Each row is a point on a landscape with many valleys, with its height.
A ball rolls from a point to the lowest of its 2 nearest points, and stops where none of them is lower. Distance is the straight distance between rows; heights are no part of it.
Fikom h=608: [  0  -2 -25 -35   0  22   7 -35 -25  10 -11  22   6   8 -16   7   1 -11
   2 -38 -22 -11 -32]
Giku h=592: [ 18  18 -19  30  19  -1  -5   7   6  30   8  -3  26 -22 -20 -36 -34 -25
  -5  11 -25 -15  -8]
Bonu h=370: [ -8   4   8  -6  -1 -10 -27   4   4   8   9  25   1  24  13 -10   3  20
 -25  -3  -9  42  -7]
Rute h=454: [  3  20 -10   2   5   6  38  25  -7 -13   3 -16 -15 -14  -4 -16 -19 -29
  18   0  -9 -10 -28]
vit h=609: [-15  -9 -34 -23 -14  22   5 -21 -25   8 -13   3   3  -7 -17  13  10 -16
   7 -32 -10 -17 -20]
tudi h=329: [ -4 -15  31  -2  23 -22   4 -10  28 -33  -3 -22  -8  -4   5  11  31  24
  14  15  46  12  19]
rolu h=594: [-16 -13 -24 -14 -17  21  13 -19 -16 -11 -12 -21 -12 -20 -11  18  14  -7
  14 -12   3 -27   0]
Dadil h=484: [ -5  -2  15  -1 -15   2 -12  18  18   0  -6 -29 -26 -14   1   2   5   9
  -6   6  21   1   4]
Sikob h=656: [-32 -17 -13  -4  30 -35  22  -9  -1 -29   7  -3 -12 -14   3  -9  13   6
  28  -2  27   7  30]
komo h=746: [-13  -7   0 -22  -4  -2  15 -23  12 -15 -38 -17   9  -4   7  42  37  27
   4   3  -1   5   5]
bev h=575: [  8   4  22 -13 -41  19 -21  21  19  36 -13   2  -9 -10 -13  -1   5  -5
  -9 -30  -5 -13 -15]
tepe h=531: [ 12  17  20  17  -7  32 -25  39   5  -4   3 -40 -35  -8  -1  -3 -13 -13
   3   0  25 -18  -8]
Senem h=659: [-35   0 -46 -13   2 -41   2  -8  -8   8  -7  -2  17 -23  -7 -19   7   1
   5  -2  -9  12  18]
mepe h=702: [-28 -23 -33  -2   9   8 -19 -10 -26 -14   3  -9 -31  10   5   1  15   1
   0 -18  36  20 -18]
diriz h=549: [  7   6  -2 -25 -24  28  25   7  -1   5 -25 -19  -4 -20  -9  19  24 -10
   3 -14 -14 -18 -36]
Meze h=680: [-17  11 -43 -14  12  -8  -9 -15 -23  11   1  13  10   4  -3 -19   1  -4
  -6 -19 -17  21 -21]
kat h=597: [ 20  34   6   2  -8  31 -23  10  -7   7  -5 -25 -20  -6   4  13   6   0
 -19   2   3   1 -38]
Pib h=736: [ 11  24  12  -5  14  16  34 -15 -12 -35   1 -33  -5  -9  13  31  14   7
  16  17  -3   0 -14]
luz h=662: [-31 -41 -24  -8  22 -26   5 -25  -4 -31  -5   0  -5   9   7   8  18  14
  16  -4  27  24  21]
povon h=154: [ 14  -2  29  -4 -10  22  52   6  10 -33   5  15  -7  35   9  23  -4   5
   4  14  -6 -25   8]
kud h=579: [ 13  31 -30  32  11 -10 -31  22   3  33   2 -25   3 -34 -11 -26 -25 -24
  -5   8 -10 -10  -2]
nif h=498: [-15  -3  10   0   5   0  23  21   1 -34  12  -4 -25  22  22   3  -6  10
   8   4  10  25  -6]
tife h=780: [ 19   7  26  14   2  14   5 -24 -12 -30  13   5  17  26  26  32   8  27
   0  34 -10  26  18]
saf h=620: [ -2  -4  -1 -37   6 -24  -8 -20   1  24 -13  47  28  27  -2  -7  -9  12
 -17 -24 -34  19  -8]
Vuso h=486: [ 15  10  -9 -10  10  11  14   5   1  16  -5  12  13 -10  -5 -17 -16 -11
  -9 -11 -24  12 -50]
debe h=242: [  7  16  -4  -1  12 -19  16   1  -1   2 -14 -11  33 -12  25   3  12  20
 -16  20 -25  42 -27]
vol h=501: [-22  -2  -1 -21 -26 -11   8  56  13  15 -21 -15 -24 -30  -9  -4  16  -8
   0 -18   4  -3 -10]
boral h=152: [ 17  22  18  17   8  10  26   4 -11 -28  28   0   2  21  15  -1 -22  -8
  13  34 -12  -6  11]
lub h=272: [ -4  15 -11  -9  -5  -8 -10  -5  -4   5 -20 -14  11   3  25  14  31  25
 -26   6  -9  40 -25]
petel h=357: [ 13  25   3  12   3 -23 -16 -17   8  15   5 -12  47  -9  13  -4   1  26
 -17  41 -27  17   3]
zit h=630: [ 10  15  -9  17  13  12 -20 -45 -22 -17  16 -17  15  -5   1  22   2  10
   5  26  -4  -3  21]
vas h=541: [ 21   7  12 -11 -19  -3 -30   8  11  61 -13  19  12 -18 -24 -20 -19 -18
  -9 -28 -23 -19 -14]
sunu h=669: [ -9  -6 -20  28   8  -1 -42 -17 -16  14  29  31   3  19 -13 -19 -19  -2
  -8   8   1  -3  31]
Dufev h=479: [ 26  27  28   8  -3  15 -30  28  12  27  20  19 -22  11  -5 -25 -39 -16
 -10 -11  -6  -5 -12]
dekep h=223: [ -3 -14  -8 -12   3  44 -25 -27 -25 -10  -1   1 -24  21   2  20  10   0
  -4 -21  17   7 -31]
bufo h=715: [-10  19  -5  -4   6 -12  18  39   0 -10  12   8 -18  12  23 -24 -10  -1
  -1  -4 -11  37 -26]
rade h=194: [ 33  32  19   8   5  39   7  -8  -9  -4  13  -7   2   7   0  13 -14  -9
   0  15 -19  -5 -37]
Gil h=288: [ -2 -27  -8  -2 -17  37 -38 -18 -15   8 -11  -6 -19   2  -8  19  20  -4
  -5 -28  29 -10 -22]
voteb h=642: [-19  -6 -18   7   8 -32  10 -21  -4  -7  18   9  18 -10  -3 -15  -6   3
  17  12   5 -12  48]
Temet h=376: [ -3 -11   9 -17 -33   6  31  23   6  17 -12  22 -10   2 -12 -10  -7 -23
   7 -38  -6 -31  -9]
lig h=181: [-17  -4  -7  28  24  -6 -24  14 -10 -25  30  -8 -27  11  13 -18 -20  -2
   3  13  31  15  16]
pusa h=665: [ -7 -17   8  -5 -31 -31  37  25  36  20 -20  27  25  12   2  -7  -1  -2
  -7 -11 -18 -31  26]
kot h=485: [-17  10  17  -1  26 -22  26  20   4 -36  17 -16 -24   2  27  -2   4  17
  20  12  25  30  11]
labez h=710: [-29 -21 -26 -10  -7   3  -9  16 -14  -9  -6  -3 -36  -5  -3  -9   9  -8
   2 -26  29   9 -10]
ful h=583: [ 26  14  17 -31   0  34  -4 -32  -8  12 -12  21   8  15 -10  21   1   2
  -9 -23 -30   1 -36]
Deni h=176: [ -6  -9 -24 -11  22  -5  55 -12  -3   2 -30  -3  36 -19   1   3   4  -2
   5   6 -42   8 -33]
tas h=540: [-23 -28   5 -10 -14 -26  -7   6  30  -1 -20  -9  -6 -10   4   8  27  22
  -7   0  19  18  26]
Gif h=599: [ -4 -16  -1 -18 -31 -18 -10   6   1  40   0  41   6   0 -18 -27 -17 -21
  -2 -48  -7 -24  13]
rakoz h=305: [ -8 -10   0  -7  -8  19  32   5  -4 -20   3   1 -16  19  -4   7  -2  -9
  14 -10   1 -11  -4]
tizet h=193: [ 14 -32   1  39  11  -6 -22  -8  -8 -19  28  20   1  17  -8  -5 -24  -9
   3  33  27 -26  47]
perin h=213: [ -1 -32  -2  32  27  -5 -34   4  -8 -28  21  -8 -24  18  -5 -18 -19 -21
  13  23  52   5  26]
kepuz h=243: [-20 -44  -8 -11   1   4  10 -31  -8 -18  -9  32  12  42   1  19  14  14
  -1 -12   0   4  13]
logeb h=761: [-18  17   9 -17  18 -36  30  -4  22 -17 -31 -10  13 -11  24  28  32  28
  14   8  -6  22   1]
kel h=151: [ -4   1 -24  -3   8  -7  45 -24 -15  -6  -8   9  36   1  -2  -3  -3 -10
  10  -1 -36  -1 -14]
foza h=732: [ 14  32  15  -2  20  13  28  11 -16 -36  12 -37 -19 -19  17  12   0   1
  18  20  10  -1 -17]
Redip h=535: [-12 -11  18 -10 -42  11 -12  41  17  18 -20 -21 -26 -23  -7   6  16  -7
  -1 -28  14 -14  -8]
debot h=388: [  0  29  -6  -4  22 -45  -6 -14   6   6  -1 -25  20 -47   4  -4  34  24
   1  18  10   6   7]
nam h=204: [ 30  35   2  31  23  12   5   9 -15   2  29   8   7   3  11 -25 -36 -19
  -5  15 -25  22 -34]
losa h=330: [ -3   7   5  -6   2  -4  -1 -35   2  -8 -17  -3  37  11  20  35  27  37
  -7  24 -18  21  13]
Nolu h=404: [ -6 -24  14  10   8 -12  17  20   9 -36  15  -9 -20   6  -3 -12 -18  -7
  19  12  37 -19  39]
bub h=180: [ 10  -5   3  39  20   8 -18  -9 -22 -15  41  24  -2  27   4 -12 -29  -7
   5  31   5  -9  39]
Rit h=271: [ 11   2  18  -2  -5  43  13   2 -18 -20  12  10 -23  24  -3  13 -12 -12
   7  -7  -3 -13 -14]
bem h=255: [ 11 -31  42  14  15  -7  24   4  15 -52  16   4  -9  30  12  12  -5  12
  10  33  31   2  35]
kufi h=661: [-10  12 -33  32  19   4 -50 -28 -28  12  19   2  11  11  -6  -8 -12  -2
  -5   8  -7   1  25]
pobib h=686: [ -8 -39 -27  26  11  -2 -50 -20 -10  -6   8   9  -5  17 -14  -7  -4  -8
  -1   2  34  11  19]
Vez h=471: [  7 -23  -6  25   1  12 -34 -24  -3  -3   4 -18  -8  -6 -18  14  -3 -12
  10  10  32 -28  33]
Nuten h=626: [  9   5   3  21  26   8 -29 -34 -23 -23  23 -17  -5   5  12  19   7  12
   9  24  15  12  11]
Lono h=303: [  8 -16  34   6   7   0 -21  -1  26 -24  -1 -26 -19  -1   5  11  13  20
   6  25  43  11  13]
dufa h=391: [  8  22 -26   8  -1  -8 -28  -8   2  38 -11 -26  26 -37  -7 -10   3  -4
 -18  17 -16  -1 -14]
tik h=456: [ -5 -18   5  10 -17  -2 -39   1  16  10  -5 -18  -6 -14  -5   4  13   9
 -10   5  25  -2  19]
zam h=461: [-11   8 -12 -14   9 -18  41  27   9   0 -25  -3   7 -11  17  -4  11   2
   1   3 -21  22 -28]
nabov h=651: [-23  -8 -39 -14  -3 -29  17   9   4  22 -17  11  27 -22 -11 -24   2  -6
  -2 -12 -23   3  -7]
Fop h=515: [ -8  -8  38  -6  -3  19  29  30  13 -39  -3 -18 -32  26  24  18   5  12
   6   5  18  12  -6]
diba h=402: [ -1  22  -9   0  14 -25 -23 -24  -5   6   2 -35   2 -41   2   4  25  21
  -2  13  23  -1  16]
refu h=196: [  0   0 -21   8  26  -1  49  -6 -11   2 -22  -4  35 -22  11  -9  -6  10
  -5   7 -36  31 -50]
Napek h=263: [ 18  24  13   7  20  12 -21   8 -14   3  33  38 -10  26   8 -22 -30  -8
 -10  -3 -17  19 -15]
fik h=536: [ 10 -16  31  15 -44  14 -26  11  28  27   2   3   2   1 -11  -1  -4  -3
 -17  -7   2 -27  26]
ket h=596: [ 17   7  -8 -36   8  19   4 -40 -21  24 -17  20  28   5 -19   5  -4  -6
  -8 -23 -35  -5 -41]
bazor h=359: [ -6 -18  48  -3  21 -24  13  16  37 -30  -5 -16 -12 -13  -2  -4  26  11
  22   3  59 -10  26]
vogel h=257: [  4  13 -25  22   6  21 -64 -18 -18  38   1   0  -2   7 -18  -3 -11 -16
  -6 -31   1 -14   5]
Febi h=372: [ 23  27  25  18  -8   2 -18  -1  13  13  10  -2  25   0   6   2  -4  15
 -19  33 -23  18  -3]
zul h=638: [  2 -14   9 -35  -7  -3 -10 -11   3  17  -7  42  -3  28  -6   1  -9   9
 -13 -39  -9  10  -7]
kebir h=667: [-30 -28 -32  -2  16 -18   5 -36 -27 -24   6  11  11  13  10   4  13  15
  13   6   4  20  27]
tur h=727: [ 16  38   5  10  18   2  22  31  -5 -22  17 -31 -21 -16  19 -12 -14  -7
   6  24   0  14 -26]
sofu h=617: [  0 -13  -3 -15 -24 -25   5   2   5  35   6  54  25  12 -15 -24 -21 -14
 -13 -31 -25 -29  20]
Nanog h=611: [ 12  35  -8   8   6   7 -14   7  -9   3   2 -33  -9 -19  13   3  -1  -2
  -9  14   5  10 -29]
pebiv h=275: [ 16 -25  46  13  25   0   0  -1  16 -44  15 -16 -14  15   5  13   2   7
  16  33  49  -1  22]
vasun h=699: [-15   2 -19  -1   3 -28  10  17   8  19  12  34  11   7  -3 -42 -18 -14
  -7 -12 -18  15  -5]
mufav h=506: [  5 -24  18  19 -45  17 -26 -11  13  26  -9 -10   8 -12 -14   8   3  -7
  -1  -8   9 -46  31]
tiv h=228: [  4 -31  29   8  -1 -12  17  -9  20 -29   2   5   2  19   5  20   8  14
   2  20  21  -7  40]
ruz h=279: [-17 -34  -6 -15 -20  -6  29 -23   9   0 -25  37  23  29   1  24  16   9
  -2 -15  -8 -21  22]
sovif h=234: [ 31  35  19  11  21  11 -11   8  -4  12  26  29   8  13   8 -22 -34  -5
 -12   5 -32  29 -33]
gebok h=570: [  3 -10   7 -33 -27 -11 -24  -1  11  51 -16  25  13 -11 -19 -17  -1  -8
 -11 -42 -19  -7  -7]
segu h=423: [ -1  14  16   6   4  -7  23  14   8 -21  24 -14 -16  -7  -5 -14 -21  -9
  18  22  14 -27  32]
piz h=532: [ -5   7 -16  14 -17   1 -63  21   3  37  -6 -24 -19 -23  -1  -6   8  -4
 -20 -14  22   1  -2]
Nefur h=567: [ 22   9  14 -22   2  35  37 -12  -6  -4 -11  17  11  20  -1  16   0  -8
   4 -13 -37   3 -42]
busi h=677: [ -9 -18 -18  34   7  -5 -55  -6  -3  11  26   9  -8  14 -10 -18 -19  -5
  -7   5  26   5  33]
vifu h=504: [ 22  33  25  14  -4  40 -29  34   9  16  13  -8 -30   9  -3  -9 -23 -18
  -7  -6   5  -8 -17]
logif h=593: [-19 -23   1 -13 -10   6  -3   4   9  -9  -7  23 -17  27   0   6  12  15
 -10 -22   9  24  -9]
dib h=691: [ -8 -33  10   0 -33 -14  25  -4  26   3 -16   0  17  -8 -10  11   8   1
   6  -1  12 -49  48]
zakig h=165: [ -4 -28  -3  25  13 -19  15 -10 -10 -31  30  24  -1  19   0 -15 -22  -9
  16  22  22 -19  46]
nadak h=304: [-13   1  -3 -15  -4  -3   4 -16   7  -1 -16   8  23  16   9  19  21  23
 -13  -3 -25  24  -9]
Gunag h=616: [ 25  45  -6  11  25  -5  -9 -13 -25 -13   4 -36  -1 -28  23   6  10  10
   6  25   8  11 -16]
mavi h=164: [  0 -15 -14  10   6  25 -45 -25 -20  12  13  19 -14  17 -13   3  -6  -9
  -1 -26   8  -6   1]
zufo h=582: [  8  15   7  -8 -19  37 -21  18  -2  15 -12 -20 -33  -7  -5  11   3 -12
 -12 -19  12  -8 -36]
muniz h=371: [  6  24 -22   4  16 -35 -14 -14   1  20  -4 -19  38 -40   3 -12   6  16
 -12  29 -14  11  -1]
bep h=675: [ 16  -2  33  -5 -37  -4  45  33  43  12 -11  19  14   7  -2   2  -3  -8
  -8   1 -18 -38  14]
bubim h=428: [ 16  22  -6  -9  24 -21  34  20  -1   3 -22 -38   4 -69  -2   0  20  -4
   2  16   5  -5 -30]
feg h=439: [  1   6 -24 -23 -21   5 -32 -13  -8  38 -27  -1  17 -21 -16  -5  18   2
 -18 -22 -17  -4 -30]
nos h=477: [-16   4  -7 -24 -10 -15  29  43  17   9 -25  -4 -10 -16   4  -4  18   2
  -4  -6 -10  10 -18]
puli h=602: [ 22  11  -4  23   7   2   3 -13   9  33   4  10  46 -21 -12 -23 -23  -6
 -16  19 -38  -5 -15]
tus h=621: [ 15  29  15  10  31   2  -6 -25 -19 -27  19 -30  -5 -11  23  13  13  20
  16  24  28  12   7]
saro h=751: [ -7   4 -11 -30  -6  -9  32  -9   8   4 -43 -26  13 -24   0  38  38  17
   6   1 -11  -8 -10]
tunem h=252: [ 10 -29   4  32   8  14 -45  15   5 -15  17  12 -27  34 -14 -14 -25 -24
   4   9  43   2  13]
budab h=452: [ -5  28 -27   1  23 -31  -2  16 -10   2   2 -27 -10 -42   9 -17   6  -2
  -8  10   6  17 -11]
rap h=177: [ 20  29   5  26  14   4   6   8 -10 -10  36  -6   3   3  14 -10 -26  -9
   9  33 -14  19  -8]
kipem h=490: [  4  -6  -9  11  -2  15 -23 -19  -5  -6  -3 -33 -19 -27  -8  17   8  -5
  15   3  27 -25  14]
nise h=559: [  9   4   2  15 -13  39 -41  11  -3  14  -6 -30 -34  -7  -4  10   0 -11
  -6 -16  25 -19 -13]
zezus h=770: [ -7  19   9   1  19 -24  30  -7  -2 -35   5  -7   9  13  36  20  10  27
  20  16  -5  40  10]
zal h=610: [ -2   2  19 -13 -28   2 -15  30  31  23 -17   1  -1  -3  -3  -1  14  11
 -22  -9  -4  13  -5]
sivu h=384: [ -5 -25  36   2  21 -22  31   7  21 -37   5 -12 -10  -5 -11  -7   8   1
  26   9  50 -23  38]
Kuf h=766: [  3  31  23  -5  23 -29  25  -9   9 -25 -10 -15  17  -8  38  23  28  38
  16  16   3  33   5]
Duf h=580: [ -5   2   1 -21 -19   9  19   2   1  -6 -16 -37  -9 -36 -13  18  22  -5
  21  -7  12 -38   7]
nat h=578: [-26 -34  -6  -4  -8 -14  -2   7   7  -9   1  18 -12  21   2  -8   6   9
  -5 -13  11  13  19]
manu h=419: [-12   8 -29  -7   4 -12 -22 -19 -16   8  -7 -23   3 -26   2   3  17  10
  -9   7   2   8   1]
Vaz h=565: [  0   3  -8 -19 -23   5  27  18  -6   7 -28 -33 -10 -43 -20  12  17 -21
  14 -12  -1 -29 -16]
reb h=777: [ 17  18  23  15   3   3  14  -9 -15 -24  20   7  28  21  32  20  -1  25
   5  33 -25  45  -2]
dip h=445: [  3   4 -19 -15  15 -11  46  21   5   6 -31 -23  12 -48   1   0  12  -5
  -3   8 -20   5 -40]
Binu h=126: [  5   0  22   9   6  10  53   5  -8 -39  24  18  -3  34  15   7 -18  -4
  12  20 -11 -13  11]
mal h=478: [ 10  -4   0   9 -41  15 -19  -6   2  30  -7 -12  13 -23 -22   4   2 -18
   3  -8 -10 -38  17]
Lumi h=469: [-13  22   0  -4  27 -33   0  15   0 -15  14 -22 -23 -21  18 -13  11  15
   6   7  24  22   5]
fos h=468: [ 18  19  -7  15  10  18  29  15  -1   8   3  -7   5 -16  -9 -17 -25 -24
   1   2 -21  -8 -40]
Fas h=95: [  0 -23  16  16  10  18  33   0 -18 -44  25  17 -16  37   8   3 -20  -3
  11  16  14 -12  26]
deze h=447: [ 14  10  29   8  -6   7 -49  30  19  22  19  22 -27  17  -2 -17 -22   1
 -23 -12  12  13  -3]
zozup h=666: [-28  12 -33 -14  20 -56  13   7  -2   0  -4  -8   7 -29  14 -22  19  12
   0   6  -2  29  11]
pabi h=652: [  0  -9  17 -12 -22 -14  13  15  25  19  -8  42  15  26  -1   2   2  10
 -15 -11 -19  -2  17]
kos h=773: [ -2  17   4   6  14 -10  25   3 -14 -30  17   9  12  21  28   8  -3  17
   9  16 -22  40  -2]
zab h=131: [-16 -19 -20   6   1  -5  27 -15 -18 -15  25  30   3  23  -5 -11 -16  -8
   9   5  -2 -21  33]
Zir h=550: [ 11  29  -6  22  15  21 -27  24  -6  -6  11 -41 -30  -9   0  -4 -19 -17
   7   8  20 -15   0]
vel h=124: [ -2 -37   4  10   9   7  32 -22 -25 -50  16  17  -2  32   2  19  -6  -4
  20  19  13 -23  33]
kuvek h=562: [-33 -29  -3  -5 -20 -32   9  20  25  10 -16  11  -1   4  -2  -7  12   8
  -4 -17   4   7  26]
Gose h=529: [  7   6   6 -35 -23  23   3   6   2  25 -30   4  -6  -6 -10  13  15  -6
  -8 -37 -11  -4 -47]
feku h=561: [ -1  26 -21  21  -4 -10 -39  33   1  30   1 -32 -21 -33  -6 -19  -8 -15
  -6  -1  11 -12   2]
Bunir h=637: [ 15  21 -11  28  14  23 -19 -31 -23  -2  20 -21   6 -10 -10  14 -14 -15
  13  25  -5 -29  23]
rulu h=407: [ -3   3  25   8 -10  -2 -34  24  27  11  17  10 -21  21  12 -15   2  18
 -23   3   6  35  -2]
lapa h=673: [-28  -1 -39  -5  13 -11   2 -28 -34  -9   6  17  22  18   6  -3   3   8
   4  -4 -18  22  -3]
nopot h=631: [ -3  -3  22 -13 -30 -11 -18  16  38  39 -16  22  18  11  -2  -4  12  18
 -26 -14 -14   9   8]
Fator h=740: [ -1   3  11 -10   2  16  25 -20   0 -25 -13 -18  -4   7  16  39  24  19
  10   7  -8   3  -6]
zego h=449: [ 11  -4  11  33   1  25 -35 -12  -4   3  16  -3  -7  14 -11   8 -14  -4
   0  16  10 -19  25]
pegu h=88: [  4  -2 -25   8   1   8  25 -20 -28  -6  19  21  10  11 -17  -9 -20 -25
  13  -3 -21 -35  14]
lofo h=683: [  8 -11  24  -3 -33 -16  48  16  34   3 -11   2  13  -9  -5  12   1   2
   5   9  -5 -51  39]
Sodi h=694: [-15 -48 -26  13  11   6 -30 -21 -21 -27   6  -2 -20  22  -5   6  -1 -10
   9   0  42  20   1]
Bek h=363: [  4 -39   8  13 -14  29 -55  -2   1  13  -5  -3 -26  14 -15   5   2 -18
  -3 -29  41  -1 -10]
Nodil h=783: [ 16   2  41  14  16  -7  14 -25   3 -35  15   2  17  15  21  30  10  34
  13  37   2  11  36]
Tok h=411: [ 10  14 -25  -1   0   1 -26 -27  -6  45 -20 -11  43 -18 -16  -8   7   2
 -20   5 -26  -6 -29]
pobak h=607: [ 13  -1  -2 -30  19  -1  -2 -34 -16  22  -5  39  33  12 -13  -8 -15   0
 -10 -18 -41  11 -24]
liv h=555: [  9   5   3 -21  -6  27  48  17   0  -7 -11   7 -11   8  -5   1  -7 -20
   5 -24 -20  -9 -43]
kiduv h=530: [ -8  -1  28 -15 -11  12  42  49  21 -24 -10 -12 -33  15  12   5   1   0
   8  -3   4   0  -9]
zep h=455: [  4   7  -8   1 -17  11  -6 -14  -3  15   3 -11  15 -11 -17  -2   0  -9
  -4  11 -13 -24   8]
tisup h=424: [  0  -6  15   2   4 -13 -31 -19  21   4  -4 -30  -2 -39  -5  11  25  16
   4  15  38  -9  27]
niduk h=719: [-38 -25  -8 -17  -5 -17   8  30   4 -18 -12 -12 -38 -11   2  -3  12   5
   8 -12  33  12   3]
nin h=192: [ -2  -8  20  -2 -15   1  35   0  22 -20  -9   1   5  12   7  20   6  11
   7  11  -3 -14  23]
misa h=612: [-21 -22   0 -32 -15  -5  -5  16  14  12 -25  17 -14  20   2   6  19   9
 -11 -37   1  27 -21]
Big h=653: [ -5  18 -52  16  18  11 -33 -36 -38  12   8 -20   9  -8  -9  -2  -6 -13
   1   5  -8  -8   5]
nisu h=641: [-31 -19 -34 -24 -22 -28   7   4  -1  30 -16  30  16  -6 -17 -26   1 -13
   1 -37 -16  -6   1]
nar h=158: [  8 -59   1   7   6  -6  19 -21   1 -36   9  35  14  34  -3  21   3   2
   3  26  21 -24  41]
naso h=302: [  1   0   3  -3  19   7 -35 -13 -23   7  28  48 -15  36   2 -15 -24   1
  -6 -15  -3  24  -2]
Vifa h=220: [ 16   9   5  11  19 -10  37  10  10   8 -18  -6  34 -17  22  -7  -4  16
 -13  16 -34  42 -43]
nezo h=233: [ 21  25   3   4   9  40   1   4 -15  -4  12   5 -22  14  -5   1 -23 -21
   4 -10  -9  -5 -30]
Mele h=201: [ -2 -56   1   3 -10   6  11 -17   1 -19  -4  37   3  37  -8  14   8   3
  -3  -3  16 -14  20]
Gog h=502: [-13  -4 -20  -6 -12  10 -48  13  -9  24 -18 -17 -25 -19   2  -1  20   3
 -23 -23  24   4 -20]
ruza h=67: [ -6 -30 -18  -6 -10  30 -21 -40 -27  10   1  23  -1  16 -20  11  -1  -8
   4 -29   4 -20   1]
fomum h=514: [-16  -4  12 -14 -10 -23 -12  24  20  13 -22 -26 -15 -34   2  12  31  17
 -12  -3  20   6  12]
Ninip h=142: [ -5   8 -10  27  18   3 -23  11 -14 -10  39  15 -17  25   5 -27 -31 -14
   5   6   8  10  19]
bap h=345: [  9  18  11   4  -2 -13 -11 -36   5   3   2 -14  35  -9   8  19  17  28
  -7  36 -12  10  15]
loma h=566: [ 13  38 -13  20  19  30 -16  22 -22  -5  15 -24 -32   6   5 -14 -23 -26
   2  -9   6   1 -26]
Notod h=613: [ 18   8   9  15  11 -10  22   2  25  26  -4  -2  45 -24   0 -21 -15   4
 -18  28 -38  12 -17]
Zali h=644: [  7  27 -31  30  27   3 -33 -26 -20   7  12 -35  -3 -18  -6   4  -9 -13
  13   9  12 -17  25]
maku h=627: [ -7 -16  13 -43 -20  -6   4  12  21  21 -28  40  -7  23  -2   3  -1  10
  -9 -50 -14  12  -8]
zivo h=437: [  9  23   1  10   8   8  18  15  -1 -16  14 -23 -12 -14  -4  -8 -22 -19
  20  16   2 -23   6]
bevis h=728: [-36 -41 -10 -19 -15 -17  31  29  10 -16 -19  -8 -27 -11  -5  -1  10  -9
  27 -27  30 -11  19]
vugud h=162: [ 29  29  25   5   0  33  10 -12  -4 -14   9 -15  16   6  16  27   4  10
  -5  26 -25  11 -27]
Fozi h=690: [-21  -3 -28 -13   2 -24 -13   0  -3  18   8  34  10  16   0 -29 -10  -1
  -9 -23 -15  25  -4]
zeter h=636: [ -4   0  -8   6  13  -9   6 -32 -12 -23  19  -6   3  -2  -1   3  -8   3
  16  18   5 -12  35]
muzik h=436: [-12  18 -47  -8  10 -21 -13   1 -31   9 -13 -21   1 -35   5 -13  14  -4
 -14  -3   2  15 -33]
ruraz h=757: [-15   9  -2 -23  -1 -30  41   7  26  -5 -43  -6  17 -13  11  24  24  17
   9   6 -22   3   2]
san h=509: [ 15  10   3   8 -31  12 -36  -1   9  50  -6   1  23 -13 -24 -13  -9 -18
  -7 -18 -18 -32   4]
Rilim h=472: [-20  -9 -23 -11 -26   0 -45 -12  -7  30 -23 -17   4 -13  -6   7  29  11
 -22 -22   6   2 -11]
vokat h=542: [ -3   3  12 -18 -12  14  51  43  16 -11 -19  -9 -21   0   0   0  -3 -14
  12  -8 -13 -13 -20]
fide h=166: [ -1 -21  -2 -19  -4  43  -6 -32 -22 -12   1  26 -13  30  -8  22   4   4
   2 -26  -1  -2 -18]
buru h=299: [ 14 -39  20  29 -10  22 -50  13  11  -2   5   1 -24  23 -15  -1 -12 -24
   0   3  45 -11   6]
Bof h=409: [ 11  32   3 -13  13 -26  14  -2  10   6 -18 -37   9 -60  -6   9  29   8
   1  13   2  -8 -11]
Sipif h=432: [ 11   4  26  23  -6  19 -20  -3   2  -2  25  24   2  26  -5  -1 -14   5
 -10  18  -1 -14  17]
metig h=508: [  7  -1  -2 -22 -16   8  12  23  12  27 -21   3   2 -15 -11  -9   1 -15
  -7 -28 -19  -1 -40]
nafe h=410: [ 24   9  31   2  -7  16 -11 -11   5  12  15  40  13  23  -4   0 -15   3
 -15   4 -25  -4   2]
senum h=431: [ -6   3 -11   1 -13 -13   1  15  10  10   4  -9   3 -15  -8 -15  -6  -4
   2   3  -6  -9  17]
lapip h=721: [  4  28  -6  -1  15  -5  21  36 -10 -15  13 -15 -16  -1  28 -15 -12  -3
   2  13  -4  37 -42]
kif h=629: [-16 -22 -23 -20 -12 -22  20  -8  -6  21  -3  54  26  22 -12 -19  -8 -10
  -1 -37 -22 -18  17]
vabo h=571: [ 26  -2  47  -9 -42  16 -27  10  29  39  -6  18   0   4 -12   2  -3   0
 -14 -23  -6 -21   4]
fubat h=406: [  0   2   2 -10 -22  -8  31  23  12  13  -4   8   7  -7 -11 -21 -12 -22
   4  -8 -22 -19   4]
Tokov h=708: [  0  14  -2  -1  12 -13  22  30   5   1  20  26  -7  12   7 -34 -30 -18
  -1  -6 -18  29 -26]
Rugu h=390: [ 31  21  31   8  -9  10   2 -10  11  12   8  27  33  18   6  11  -4  11
 -15  27 -40   3   2]
Duno h=339: [ -6 -24  22 -15 -26  23  34  24   8 -10 -13  13 -26  22  -6   7   0 -10
   6 -31   8 -21  -5]
toz h=122: [ -1   1 -22   1  -4  -5  35 -21 -13   2   5  12  33  -1 -13  -6 -17 -19
  11  11 -29 -27  11]
podu h=649: [-21  -9   1   2  20 -47  25 -12  11 -19  18  -1   8 -20  -5 -16   6   7
  25   3  26 -17  50]
vogid h=336: [-14 -10  -6   8  11  -1 -43 -12 -14   3  20  34 -13  32   6 -12  -4  13
 -15  -8   7  44   0]

For each start below, name the point where the ball stops.
tur: tepe
niduk: tepe
Sipif: pegu
lub: pegu
kebir: tepe
zep: vugud
zezus: tepe

Call two points neighbours if one is among the 2 nearest of the other. Go from one point of each pair to the other, from neighbour to neighbour, staying as low as possible. Name the highest point that can't be avoided.
mal / Fas: loma
pegu / Ninip: tizet
ruza / Ninip: Bek
